Points on a hilly landscape, in no order, each with its height.
A ball rolls from a point to the lowest of its 2 nearest points, and stops where none of them is lower. Distance is the straight distance between rows; heights are no part of it.
lus height 31.6: -45 -22 -5 14 -7 -12 24 33 3 32 -12 2 6 -22 10 -4 17 2 7 6 3 -8 -15 -11
 15 -9 6 -45
zok height 26.3: -36 -19 -15 28 17 11 -6 -4 -3 29 -20 26 -19 -2 25 -3 28 -8 -1 -4 -12 8
 -4 7 -9 -21 -3 -50
seri height 30.7: 6 12 12 -8 -17 -1 7 21 -7 -4 14 -1 20 -16 -16 17 9 7 9 -5 -3 -4 -25 -37
 -4 22 8 -3
binel height 46.9: 18 24 19 -29 -30 8 8 29 -10 -16 -10 -14 -3 4 -37 -12 6 27 9 -4 1 20 18
 -43 30 -5 4 6
nobo height 20.6: -1 -29 5 19 -11 -24 12 -1 -13 11 0 -13 14 -25 5 -21 4 11 26 23 -16 -14
 -20 8 14 -19 -10 -8
kup height 29.0: -22 -25 10 24 5 -39 -19 -16 43 16 -25 23 -41 -3 28 -5 2 -1 -35 13 10 5 2
 9 1 2 -11 -9
kig height 15.6: -11 8 9 37 -9 19 12 -3 -4 -4 -19 -3 21 -35 -6 3 0 10 28 17 -22 -18 -23
 -27 -10 -28 2 -15
nof height 38.4: -6 -28 -15 39 17 -31 -4 -53 11 20 -16 16 -17 -6 28 2 -23 -15 -8 11 -30
 -1 18 12 -5 -16 10 13
rulu height 23.9: -19 -15 -7 18 17 -15 -24 -14 9 20 1 30 -32 4 29 -17 -3 18 -13 6 -15 12
 -33 -7 8 6 -1 12
Guba height 24.3: 15 3 2 -12 24 4 -8 -35 -3 13 22 34 -13 -9 18 -21 -12 -14 5 19 -30 13 -5
 6 18 -9 9 36
bala height 15.3: 6 22 -12 0 12 8 12 2 -21 2 -11 -20 35 3 -11 37 -12 -22 -6 -9 1 -15 26 12
 -39 -5 13 -29
seso height 71.1: -4 11 -5 -17 20 5 -10 -32 -2 0 0 -5 -29 20 1 -9 -15 -2 -18 -9 19 9 6 -1
 2 8 -21 42
guli height 57.8: 5 18 28 -41 0 15 5 -5 -5 -10 17 -15 -12 -9 8 -3 -15 16 -18 21 35 -20 4 6
 -8 7 -28 21
vor height 51.5: 11 7 -23 2 -9 0 -18 -34 24 -6 21 -11 -50 26 17 16 -8 11 -7 15 12 33 1 0
 -6 2 -31 14
lugi height 19.1: -2 -36 1 14 31 -7 -19 2 -2 -1 1 28 -24 1 -2 -12 20 -3 1 17 -4 16 -10 -1
 8 -12 -21 -7
Fubo height 45.4: 13 5 36 3 -18 12 -26 14 17 -29 20 7 -12 1 -6 -4 11 34 11 5 -2 25 -10 -21
 -16 15 -7 -4
femas height 41.9: 0 -11 -4 21 9 -14 -3 -47 12 -1 -7 16 -14 -4 16 -1 -19 -16 -14 7 -3 -11 6
 15 -6 -4 -3 31
Sas height 20.9: 10 14 -4 -25 -30 25 -2 23 -8 15 22 -6 4 7 2 3 21 27 9 -32 -12 -6 1 -16 4
 42 25 -10
rez height 41.5: -15 -12 -15 -6 -8 -2 14 -13 11 10 27 9 8 18 1 -2 13 6 12 13 37 0 -37 6
 23 22 -20 4
rata height 14.8: 17 17 9 -22 6 18 -15 -33 18 6 23 1 -39 6 11 30 -25 9 -53 17 -7 7 39 -6
 -21 8 13 14
Zeg height 23.3: 3 -29 32 21 0 -4 -16 -14 34 -21 21 21 -16 8 2 -19 -13 33 -9 11 2 12 16
 18 23 -21 -16 19
sil height 16.9: 13 -22 36 7 4 -20 1 -11 13 0 26 -1 0 -20 -3 -13 -8 29 4 49 8 1 -11 -4 18
 -22 -29 3
badad height 47.6: 0 -13 -7 17 -5 -38 3 -4 20 -13 -22 -22 -19 -16 -8 19 17 -12 -18 10 31
 -10 -2 -2 -27 9 -22 -3
lufon height 23.4: 0 17 -39 55 10 -9 -7 -14 8 7 -26 -17 -11 -22 -9 21 -7 -20 -7 -19 -3 4 11
 -8 -27 5 -2 6
Tenob height 20.4: -7 3 -19 30 -33 -25 1 -4 13 -21 -9 -19 -7 7 24 -19 -1 8 8 -7 9 0 -4 26
 10 3 -26 -13
Nad height 20.5: -7 9 -6 -28 2 23 34 14 -21 9 5 -23 34 5 1 25 -11 -5 11 -20 2 -23 19 15
 -39 -9 26 -21
zumis height 40.0: 11 -3 10 38 4 17 -30 16 5 -21 -2 26 3 -1 -10 -3 -3 7 -10 -20 -23 32 -3
 -11 -1 -16 9 -9
Dor height 37.7: 11 -1 -12 17 8 13 -14 3 -7 -10 10 6 5 -3 10 -10 8 6 -6 -16 -36 21 2 8 6
 -9 -2 -10
ter height 33.5: -11 6 -12 10 -7 15 14 16 -5 22 6 16 43 -18 -15 7 6 -13 7 -12 -2 -19 -29
 -36 5 15 10 -5
zemo height 33.1: 4 -4 17 19 -17 -37 3 -18 11 -2 29 5 6 -19 24 9 2 23 -13 21 -2 -6 -17 12
 -16 12 -20 -9
zodi height 14.9: 0 -18 21 40 -9 14 -13 -15 1 -3 -3 33 -14 -11 -2 -13 1 24 18 3 -8 22 -15
 -20 13 -13 8 26
fus height 27.3: -28 -20 -10 28 -1 -14 -16 -3 7 22 -26 23 -34 1 37 -11 13 -1 -12 -12 -9 9
 -12 15 4 4 4 -17
Dudod height 36.8: 8 6 14 17 -20 -7 -10 -29 15 -16 24 7 -22 -5 17 18 1 22 -3 12 12 -3 -5 8
 -29 15 -27 8
Vodo height 33.8: -22 -39 18 32 13 1 -12 12 5 18 -35 18 -2 -26 13 -32 -2 -3 18 21 -19 -17
 -7 -2 17 -36 5 -8
gibi height 63.8: -18 -14 -20 -17 13 27 29 18 0 0 17 -12 41 -13 3 -2 -19 -27 13 -7 -6 -36
 -4 -4 12 -10 -10 2
bapag height 51.7: 16 3 0 -5 14 28 0 17 -42 16 -7 -5 29 -22 -30 22 14 0 36 -14 -32 -9 5 -24
 -11 -7 8 -18
fal height 19.2: -15 27 3 21 8 22 14 14 -15 -16 -3 16 19 -24 0 -3 1 -20 7 5 -16 -19 -22
 -1 -17 -19 14 -14
koni height 49.7: -10 9 5 -3 -4 21 21 20 -20 4 -9 -20 24 -20 -35 28 2 -14 23 -11 -22 -18
 -13 -48 -9 -26 8 -13
pupop height 56.4: -5 22 -7 0 15 23 -2 -4 -11 3 -14 26 8 -10 -11 -23 1 -16 18 0 -7 -14 -20
 -11 36 4 -2 33
Gami height 11.8: -17 6 -3 24 -3 14 38 11 -6 4 -15 -8 18 -16 -13 -12 13 -5 35 14 -10 -9
 -22 -19 24 -37 -6 -23
lakek height 27.5: -8 -4 24 32 15 2 -2 -11 17 -7 0 25 20 -24 10 -33 -22 6 5 29 -22 -10 4 17
 28 -18 2 17
ler height 5.0: 24 21 7 6 13 34 -2 -12 -10 -3 8 43 17 -31 -7 -1 1 -11 4 8 -37 -14 14 3
 -5 -1 25 6
Banef height 27.2: 23 3 25 -36 -14 0 7 28 -17 1 7 -2 3 -11 -19 17 18 11 10 -5 6 6 -5 -20
 -17 10 30 -2
mataf height 19.7: 8 -30 -13 -40 -17 9 7 21 1 -4 16 -3 32 34 -5 20 -6 -1 11 -27 31 4 -1 -13
 -10 12 14 21
leda height 66.0: -20 0 -24 -4 11 7 23 3 -21 5 7 -25 36 -21 3 12 -6 -30 10 -9 -15 -41 13
 20 -15 -4 -12 -13
Lidan height 30.5: -26 -4 -12 23 4 -6 -4 -17 -12 29 -19 16 4 -4 28 -23 6 -14 12 22 -17 -12
 -28 18 0 -3 24 -12
nekeb height 61.2: -12 2 3 -40 15 26 12 28 -8 -2 -7 -13 35 -6 -10 -5 -27 -32 16 -15 0 -35 7
 -2 11 -1 16 15
Bule height 24.5: -2 -32 17 31 9 -8 -1 -1 -8 -13 18 11 20 -37 3 -6 -3 14 9 8 -31 -19 -3 -6
 -7 -20 -4 -8
vonup height 38.7: -15 -2 0 -16 4 -31 3 17 1 -35 -8 -21 -2 7 -8 -6 7 -10 -22 10 34 5 1 3 7
 -5 -13 -6
Mita height 21.9: 12 -1 30 -20 0 2 -1 25 -21 -19 -10 -5 8 -16 -9 -11 -10 1 5 -7 0 -2 7 -1
 -7 -6 17 10
Fof height 12.2: 13 -12 -2 -42 -6 12 13 4 -7 -3 19 -14 6 10 -8 7 18 6 16 -12 17 -10 4 4 3
 18 -10 18
guved height 11.2: 10 -7 9 32 -21 -3 -16 -15 10 1 3 21 -5 -1 -6 -8 20 25 40 18 -17 27 -21
 -25 21 -4 -5 2
Tuvu height 21.0: -11 -1 -38 31 1 3 19 -11 5 8 -9 -15 10 11 6 6 15 -19 11 -7 4 -12 8 32 6
 -22 -9 -20
sur height 22.9: 6 -37 39 28 9 -12 -6 -15 22 5 6 20 11 -13 -5 -32 -8 10 6 43 -14 0 -2 -2
 29 -17 4 0
Lifif height 23.0: -36 -26 0 34 27 13 -12 10 -3 -3 -23 15 -22 -8 18 0 10 -8 -19 -7 1 1 -5 6
 -30 -33 -6 -20
lufa height 32.2: 16 -3 11 -57 -32 -30 22 27 5 8 6 -29 17 17 5 28 -22 5 7 -20 28 -5 12 1
 -13 21 22 0
fevef height 4.0: 13 10 5 -36 -12 18 7 -5 -9 13 42 -22 -5 -13 2 2 12 25 14 13 1 -9 -11 7 9
 16 -30 4
tozen height 30.8: 8 -22 -26 5 18 -13 8 -23 -16 9 17 -2 9 2 -9 19 21 -22 9 -11 -8 -4 4 14
 -1 20 -21 -2
tazud height 40.7: -12 15 -32 8 -18 6 6 8 13 -3 -5 -19 14 19 4 5 -3 -18 -19 -30 15 -2 9 9 7
 16 -6 -1
lovu height 29.8: 5 1 -24 -25 -15 34 28 6 0 -7 10 6 41 11 -2 3 -3 -8 -9 -17 9 -24 17 7 9
 10 26 -2
vibip height 41.6: -19 2 -21 28 -4 -12 -8 -14 17 7 -27 0 -17 16 25 -34 -14 -9 -16 -4 -5 1 3
 22 26 -20 -10 11
lafor height 54.3: 26 -3 12 -36 -1 6 1 11 -31 18 -25 -3 -15 26 0 5 -16 -12 10 -27 9 -10 33
 26 -14 -11 31 9
Fini height 30.1: -22 -22 15 7 6 -13 -10 -8 16 -13 -6 17 -25 5 10 -33 -7 31 -10 25 26 9
 -11 6 14 -12 -30 12
Vip height 28.9: -42 -14 -2 25 -1 9 9 9 -13 39 -31 13 0 -19 11 -7 29 3 29 13 -5 -5 -19 0
 4 -24 11 -48
sero height 23.2: -40 4 -5 18 3 4 29 21 -11 11 -5 10 22 -32 10 -9 0 -23 -1 5 -1 -36 -33 2
 -3 -14 3 -11
kupok height 35.3: -28 17 7 -5 6 -16 1 -1 -8 -9 -27 18 -9 -2 5 -33 -9 19 -9 17 33 -3 -16 9
 30 -7 -26 20
gamo height 24.1: 23 32 9 -15 -10 12 -22 -16 30 1 14 -25 -30 16 -2 31 -21 7 -34 18 16 10
 26 0 -22 17 -11 0
Toraf height 23.1: -14 -15 -17 6 -39 18 20 14 4 5 10 -5 33 0 -3 -9 8 12 39 -24 3 0 -21 -29
 18 -1 -9 0
misag height 39.7: -27 -11 -23 13 23 9 9 9 7 1 -14 -17 28 25 -12 27 9 -22 -9 -27 17 -12 6
 -3 -26 -13 2 -34
Fep height 38.5: 19 20 3 -13 -21 10 -5 -11 -5 -24 16 5 -9 1 12 -17 11 24 -4 2 10 11 2 20
 3 13 -7 16
duvu height 31.0: -24 -26 20 6 6 -15 -11 17 6 35 -38 18 -16 -22 14 -32 9 -4 3 32 0 -2 -8 5
 24 -12 11 -21
sepa height 27.4: -18 -19 14 14 5 -24 -14 -9 6 29 -11 31 -5 -17 23 -28 -3 -4 1 33 -9 -6
 -32 4 18 5 6 12
mem height 47.5: 5 32 -2 4 28 43 -3 26 -12 1 -2 -2 25 -3 -10 1 -3 -15 0 -19 -39 1 9 -1 -6
 -7 24 -21
nufo height 36.7: -11 -16 -6 30 34 19 -5 10 -6 -3 -14 2 5 -10 9 -23 0 -16 18 15 -28 5 -2
 13 13 -39 -10 -12
ribop height 30.2: 15 13 -10 -34 -33 8 -1 16 22 -2 11 -9 -2 47 -3 9 12 5 2 -28 18 15 24 5
 -1 38 16 1
savur height 25.9: 17 21 -48 7 -2 3 13 -35 2 2 -2 9 -9 7 -9 22 5 -41 -11 -17 4 8 20 8 -12
 10 16 23
kunu height 20.7: 16 33 -27 10 9 12 5 -21 -8 10 -9 -4 11 6 -16 30 -8 -29 -4 -30 -5 5 28 6
 -39 6 20 -2
Lum height 54.2: 13 14 14 -19 -6 -7 35 40 -10 -15 -1 -29 20 -28 -32 7 -10 4 14 -2 -9 7 -3
 -36 16 -13 32 -13
raza height 31.9: 29 15 11 -33 -11 -6 2 -12 5 5 21 -29 -7 17 -3 35 5 -1 -18 10 23 -6 11 9
 -27 28 -11 0
gumo height 24.0: -11 -17 13 11 25 -25 -15 -14 24 -1 -1 30 -14 -11 8 5 3 -2 -35 25 16 -9
 -7 2 -11 10 -9 -6
koz height 51.1: 1 18 -5 19 -19 -21 -13 -12 32 -14 -12 -28 -24 9 -8 19 6 -2 -7 3 28 9 -7
 -3 -31 27 -15 8
Depu height 47.7: 22 16 42 -55 7 -4 -7 13 -11 2 -16 -8 -20 3 -2 -9 -20 29 -15 16 17 -6 25
 6 -7 4 20 20
Ziben height 25.7: 32 31 15 -24 6 9 -6 -19 5 -7 -6 12 -30 19 6 2 -19 10 -38 12 6 9 45 12 -5
 8 40 19
nak height 50.6: 0 1 0 -20 17 30 -16 25 -37 9 -14 1 -4 22 -8 2 -2 -17 11 -32 -5 6 5 2 -12
 -14 24 10
kuf height 53.2: -7 29 14 -27 1 10 8 6 -11 -11 -1 14 21 -14 -20 -24 -2 -5 -10 13 15 -8 -7
 -12 28 11 2 23
zerid height 16.2: 19 25 3 -14 -20 1 -14 4 -5 -6 28 -3 -20 11 13 16 10 26 -1 -21 -13 8 6 0
 -25 45 6 -2
mepu height 16.1: -9 2 -3 41 -33 -10 -13 -4 8 -10 4 11 -6 6 34 -29 11 15 15 -5 -11 13 -23
 12 17 7 -10 -15
Toteb height 40.2: 33 11 -1 5 -10 18 -13 13 -14 -7 10 -5 8 1 -20 -5 24 16 10 -12 -28 13 9
 -11 14 0 3 -6
novol height 25.5: -22 -1 -34 35 -24 -32 16 -6 7 18 -21 -20 -6 0 17 5 14 -9 -1 -2 14 -8 4
 22 1 3 -20 -19
satu height 47.4: -9 3 -11 -16 16 30 4 2 -16 10 -19 -5 5 33 -3 14 -10 -48 4 -16 23 -4 12
 19 -19 -12 18 12
puba height 19.9: 7 17 -28 44 7 -12 -6 -25 0 -7 -8 -1 -9 -8 12 23 -7 -9 -17 -25 -32 7 16 9
 -29 11 -5 -7
divo height 42.9: -36 14 -12 4 40 32 12 4 -12 -5 0 -14 31 22 -5 10 13 -20 5 -6 -2 -1 -6 9
 -21 -23 1 -33
fodi height 42.4: 0 20 25 -14 -22 15 -10 9 5 -23 13 0 -24 -5 1 -15 -1 50 9 7 15 17 -2 -15
 7 10 -19 19
baret height 34.6: 17 -10 -28 19 13 -21 -16 -17 -1 3 10 -6 -8 3 12 3 3 -11 -5 2 -15 10 16
 14 8 -4 -26 -11
tibo height 18.0: -2 4 12 -5 13 -7 -18 -14 4 -13 7 13 -1 0 6 5 3 -13 -36 -1 12 1 -21 4 -16
 22 -1 15
kuda height 35.7: -15 -2 -32 26 32 -12 -7 -38 -11 25 -8 9 -6 -6 36 -6 -14 -29 9 9 -42 5 12
 18 -3 -15 7 0
gapa height 63.1: 9 17 -10 -16 -18 -17 3 7 -3 3 -36 -34 -5 22 -19 6 -15 -19 -8 -23 46 -13
 18 6 -3 5 2 25
vum height 44.7: -34 12 -19 5 -8 34 16 16 11 -6 -8 -8 27 21 7 -17 -5 1 -8 -22 11 -8 -8 9
 7 -16 -5 -17
Dod height 76.7: 21 -18 -16 1 18 16 -9 -21 -16 -22 -2 0 -26 0 2 10 -11 -15 -5 -14 -26 12
 40 18 -27 -29 11 19
Siz height 67.7: -2 12 -11 -7 0 -1 -4 -13 1 -11 -23 -10 -29 24 -10 0 -2 -14 -14 -22 47 8
 0 8 -4 10 -5 42
punen height 40.6: -2 -8 -4 40 -6 -23 -9 -51 32 -11 13 18 -23 -10 9 19 -5 2 -15 3 11 0 -3 3
 -25 12 -9 17
nepa height 47.8: -30 2 33 -3 1 -23 2 6 25 14 -11 12 -8 -23 -3 -22 -1 15 -11 48 13 1 -29
 -26 30 -5 -17 0
kez height 9.2: 28 12 4 -12 14 -11 0 21 -25 -1 5 -10 24 -3 -7 17 -4 -4 -11 -8 -27 4 28 6
 -23 7 23 -32
Memul height 41.3: -22 -45 6 26 12 -27 -14 -21 12 30 -17 12 -21 -8 34 -21 -23 1 -7 12 -25 1
 14 13 15 -12 25 0
Disos height 16.3: 5 -46 11 26 27 -12 -19 -15 18 -21 7 17 -18 2 5 -11 -2 6 -13 -1 -9 2 18 8
 10 -24 -11 11
Beten height 13.3: 3 -14 -5 13 -20 3 -21 8 -11 -27 -9 -4 -19 21 1 10 3 9 4 -30 3 21 5 10
 -32 -7 5 0
Feb height 37.1: -2 19 -6 21 2 -7 2 -10 10 -27 -21 10 3 8 8 -32 -13 -9 -27 0 6 3 12 33 23
 -17 -15 1
tudov height 58.5: 8 20 9 -4 -15 22 -11 -34 30 -11 34 12 -27 9 15 -6 -20 37 -8 23 6 28 18
 17 19 -4 -21 7
nem height 25.6: 15 -21 -21 -28 -25 -15 4 6 12 9 -5 -20 25 29 -9 31 -6 -11 4 -20 32 -12
 20 -4 -25 17 9 6
ret height 78.8: 28 -14 1 -9 21 17 -8 -20 -6 -14 20 12 -12 -14 6 -8 -13 5 -13 -10 -37 -11
 44 7 -15 -11 15 20
fiku height 15.7: 10 -10 24 -10 16 1 -19 8 -6 -14 6 -2 -8 -19 -11 -19 -4 13 -2 7 -15 -2 0
 -5 9 -7 -17 23
tusaz height 54.8: 22 23 -18 -6 -1 3 -6 -36 21 4 26 4 -36 16 21 -5 -5 13 -17 3 -17 33 -2 19
 17 5 -15 16
laput height 11.3: 9 2 22 -3 -1 6 -6 -5 9 13 33 -15 -5 -21 11 4 -11 29 -5 44 -9 1 -11 0 18
 -2 -35 -6
zam height 61.4: -5 5 5 -10 7 49 9 17 -21 -12 -12 -1 16 7 -33 -6 12 -19 22 1 3 2 -2 -16 8
 -31 4 -1
Lifi height 57.7: 29 -9 -1 -49 -2 13 16 20 -22 19 -7 -4 5 23 -9 -2 0 7 8 -9 8 -21 27 8 1 1
 37 -3
mek height 71.9: 12 -3 -8 -18 3 -1 0 12 -19 -6 -12 -34 5 1 -4 -1 -11 -18 -9 -26 -7 -25 25
 14 -11 1 -15 13
riked height 27.0: 13 -11 -4 13 17 -11 -4 -19 -15 19 28 8 17 -16 -1 6 15 3 16 15 -24 -11
 -16 6 -2 21 -16 6
Gez height 48.1: -15 -3 -22 11 -8 -17 -12 -31 15 7 5 17 -32 24 13 13 15 -4 -6 -1 13 29
 -10 8 -1 17 -10 -1
Tugab height 68.8: -5 21 -24 -8 20 15 8 -11 -14 -4 -10 -29 0 -2 -4 5 -20 -46 7 -14 -12 -34
 32 28 -16 -17 -6 7
tib height 38.6: -23 -11 2 0 -16 -9 13 2 19 27 11 3 12 1 -8 4 20 8 21 15 26 -8 -47 -38 26
 19 -16 -5
fod height 43.1: 7 -2 0 -19 19 3 3 -2 -20 -18 -12 7 11 8 -8 3 3 -44 5 5 20 -14 9 17 -17 3
 15 13
zerap height 20.8: 19 22 3 -26 -24 3 -26 3 7 4 3 -9 -40 33 19 6 -1 33 -7 -17 -3 11 18 12
 -24 33 31 -13
fev height 50.9: 7 19 15 -12 -18 -5 23 18 -1 -23 -15 -22 6 -7 -40 3 -9 -8 7 -4 -5 13 -6
 -52 29 -15 -6 -6
kigis height 19.8: 18 -17 10 12 11 6 -13 -27 8 19 25 39 -18 -14 7 -10 0 13 14 15 -29 16 -21
 -11 4 -3 6 36
fopu height 44.9: 1 -4 -12 -2 10 -11 7 -27 9 -1 5 8 -8 22 9 -6 23 -10 -4 18 17 11 -19 19
 19 9 -18 5
segum height 43.0: 20 -12 36 10 -1 8 -31 15 12 -30 16 23 4 6 -18 13 -9 28 -6 -13 -9 21 16
 -8 -20 5 25 0
nefud height 52.5: 20 18 28 -57 -2 -2 9 19 -15 0 15 -22 -5 -19 -6 -7 -13 19 -26 9 -1 -26 15
 4 -1 10 8 11
gos height 33.3: -23 1 -28 14 24 -15 -2 -18 2 23 -2 19 0 4 21 -9 -4 -31 -3 2 -34 -7 -13
 17 16 9 3 -1
zoged height 14.7: 21 11 -9 5 8 -15 -1 -19 -13 -14 12 8 12 -7 -7 24 6 6 -17 -10 -30 8 31 14
 -21 23 4 -18
Des height 45.3: -18 19 6 13 46 41 -12 6 -18 2 -6 3 14 -2 -16 11 9 -7 24 -10 -27 0 -11
 -20 -28 -23 4 -23
tifop height 74.5: 19 -9 -28 -8 15 -3 -11 -5 -21 9 -5 -35 -18 10 -19 12 -2 -16 3 -29 -12 10
 35 11 -15 -11 3 3
Kimo height 43.2: 24 18 5 -21 -15 30 -7 30 -20 -13 -8 1 -7 15 -23 -7 14 16 10 -18 -1 26 19
 -11 14 -2 27 -3
neve height 35.2: -31 -30 -1 5 -5 -24 11 37 4 -4 -9 3 -19 -16 1 -7 28 5 13 -2 15 2 -17 -16
 13 -13 -18 -34
dazu height 32.9: -13 -6 1 -26 0 -18 20 17 9 -16 7 -12 14 -3 6 -1 -4 -20 -8 2 23 -18 -19
 -6 11 10 -11 2
Ladi height 42.0: 29 23 45 -35 -12 -23 -14 27 0 16 -7 -15 -17 16 12 15 -25 31 -10 10 10 -1
 3 9 -9 6 13 -17
sanas height 41.4: -26 4 11 6 -36 -26 20 5 22 24 -11 4 3 -2 10 -16 12 22 21 42 25 5 -47 -22
 35 13 7 -13
vuzo height 55.0: 26 -1 -17 -12 -8 -10 -5 -26 10 -17 17 -28 -31 18 0 18 14 8 13 -5 15 19
 22 14 -13 7 -25 8
fipa height 49.4: -4 36 26 -45 4 4 1 17 -15 -7 -3 2 5 0 -27 -15 -10 27 -19 12 27 14 4 -10
 25 5 -5 17
gasus height 45.1: -15 -22 14 18 16 -2 -18 33 -17 -15 -14 4 6 -15 -18 15 8 -9 -2 -7 2 4 -25
 -22 -21 -4 10 -21
papez height 45.0: 4 19 18 -42 10 -13 -11 18 6 -17 2 -7 -2 28 -16 -5 -13 13 -23 10 30 19 1
 1 9 5 -20 4
bonu height 7.4: 13 -14 16 -5 21 -2 -25 -19 12 -5 19 -5 -22 -2 15 7 -11 18 -25 10 -11 9
 13 4 -12 -11 -24 20
gevud height 26.1: -30 -30 -21 0 -25 5 20 41 11 -14 5 -7 31 5 -11 2 7 7 13 -25 19 12 -21
 -42 11 4 -1 -13
Vebi height 32.0: 8 24 12 20 2 0 -1 -21 9 -15 -1 24 9 -4 4 -40 -17 7 -12 24 -11 10 -3 20
 39 -13 -5 7
divu height 47.3: -27 -20 6 4 17 -3 10 31 -15 4 -17 6 18 -18 -28 8 18 -17 22 -2 -6 -12 -22
 -38 -8 -13 3 -22
vul height 42.8: 16 1 -16 3 -10 -29 14 -19 -5 -11 -3 -26 8 -5 -15 21 4 -23 -12 2 24 -23 2
 3 -25 24 -13 6
Geno height 30.3: -22 -29 -10 -21 -1 -1 12 51 13 -18 -7 -18 29 23 -10 7 -15 -5 1 -18 21 20
 1 -22 3 -10 9 -17
golo height 27.9: -28 -7 8 -5 5 -23 26 16 3 9 -1 -6 23 -21 4 -21 -10 -16 -9 21 7 -31 -28
 -6 25 4 -6 -8
sir height 44.5: -21 -9 13 -12 -6 -22 22 -10 16 23 -9 16 4 -8 2 -27 13 2 5 51 31 -1 -28
 -5 39 0 2 0
pema height 15.2: -3 -24 -4 16 9 -16 -15 9 -7 -1 10 11 -2 -1 -18 -2 33 10 21 11 -8 18 -20
 -23 10 -3 -22 -5
rodoz height 18.1: -12 -21 -13 27 8 -2 -13 -6 -13 -18 -13 6 -24 3 5 7 6 -15 -1 -21 7 8 6 7
 -27 -18 -11 11
Vefit height 36.2: -14 -7 -4 3 -20 -14 6 0 3 31 19 14 28 -10 9 6 18 3 17 -4 0 -21 -48 -20
 17 38 -5 -3
fesu height 28.7: 20 -3 21 11 -4 -16 14 3 6 -11 30 10 20 -36 -9 -5 0 13 -18 26 -22 -11 0
 -2 -1 3 -8 -6
vupuz height 35.5: 15 8 -25 -21 -18 17 8 -7 5 6 5 0 12 31 -3 9 2 -5 -14 -37 15 3 29 14 6 16
 23 9
Moli height 58.2: 21 21 0 -22 -14 -2 9 12 -16 18 -45 -18 -4 19 -13 17 -28 -24 11 -18 26
 -18 36 25 -9 -19 18 10
lutu height 11.6: 5 5 13 9 23 14 -7 -15 -2 -14 10 42 11 -17 3 -1 -3 -22 -17 14 -14 -16 -17
 3 -18 13 9 23
befes height 33.6: 26 19 4 -26 6 18 2 -14 -12 -24 0 15 -16 7 1 -2 14 3 -14 6 3 5 15 8 -2 9
 20 23
vivu height 10.8: 23 13 -12 -21 -14 18 -7 -12 -7 14 44 -15 -22 0 16 -1 16 29 0 -18 -31 -6
 1 6 6 34 -15 -1
dek height 35.4: -19 -29 -16 -16 9 -8 27 25 2 -9 -9 -19 32 24 -15 26 -11 -29 -6 -12 31 -5
 11 -4 -15 -12 10 -23
sorak height 37.9: 17 -2 -32 32 5 -32 -6 -55 18 15 19 -3 -12 9 15 16 4 6 -2 5 -31 29 5 10 7
 8 -21 -5
tufop height 58.7: -24 -8 -7 3 24 22 4 12 -13 0 -8 13 13 2 -13 -18 7 -32 17 2 9 -10 -18 -8
 33 -12 -8 8
zir height 24.2: 8 -9 6 32 -1 -19 -1 -25 -15 31 16 1 22 -12 13 -5 3 21 25 29 -23 8 -21 13
 13 10 7 -8
tebe height 19.5: -6 12 -4 21 -34 -1 6 14 2 -3 18 3 13 0 3 -24 16 14 25 -7 -5 7 -28 -3 22
 15 -17 -5
lonok height 57.3: 2 14 9 -47 3 8 33 45 -10 -2 -9 -25 25 -18 -28 -7 -21 -8 3 -9 0 -11 17
 -26 29 -14 26 0
tori height 37.8: 20 16 26 -39 -31 -32 2 24 4 11 -5 -39 -15 22 9 15 -17 23 0 -14 7 -2 22
 12 -14 27 9 -10
tomim height 54.1: 19 34 -20 9 -19 -16 -21 -15 26 1 -14 -22 -38 10 -8 19 -8 1 -10 -12 15 21
 3 -13 -20 20 4 30
Noke height 24.7: -10 21 -2 -20 -9 37 31 25 -14 -2 12 -14 42 -2 -12 10 -2 -4 1 -14 2 -14
 -6 -11 -16 -6 28 -25
gara height 24.9: 10 18 12 -45 -33 20 5 28 15 8 23 -11 5 23 -4 -2 1 30 0 -15 17 6 11 -15
 11 39 13 -5
tude height 42.5: -1 4 22 25 -9 6 -27 27 -5 -16 -20 8 -1 -1 -19 -4 9 9 -2 -7 -8 11 -21 -41
 1 -5 -1 3
pekuf height 18.6: 26 -1 9 -14 -12 -8 -33 4 4 -15 -4 0 -27 32 3 11 -6 7 -8 -18 2 32 22 9
 -25 12 15 5
Dizu height 38.2: 21 1 0 -12 14 -17 -4 -12 -3 -3 -8 -13 -6 5 -15 35 6 -22 -1 -1 19 -3 10 9
 -37 6 2 12
rek height 16.4: -14 -17 -23 19 -10 0 22 10 -10 5 3 -16 25 -5 6 -11 8 3 23 -4 -7 0 -13 15
 23 -21 -15 -30

Where does a ball stop that starts at each point below?
pupop | Gami
Dod | Dor
Gez | bonu
nefud | fevef
nepa | bonu
sir | bonu

Call two points neighbours if one is among the 2 nearest of the other. Go from one point of each pair to the other, from neighbour to neighbour, staying as low as possible. Name the highest point that can't be avoided.
fevef / Beten | zerap
bala / ler | vupuz
ler / Beten | kup
mepu / Gami | novol
Dizu / Dor | Fubo
Beten / rulu | fus
guved / bonu | lugi
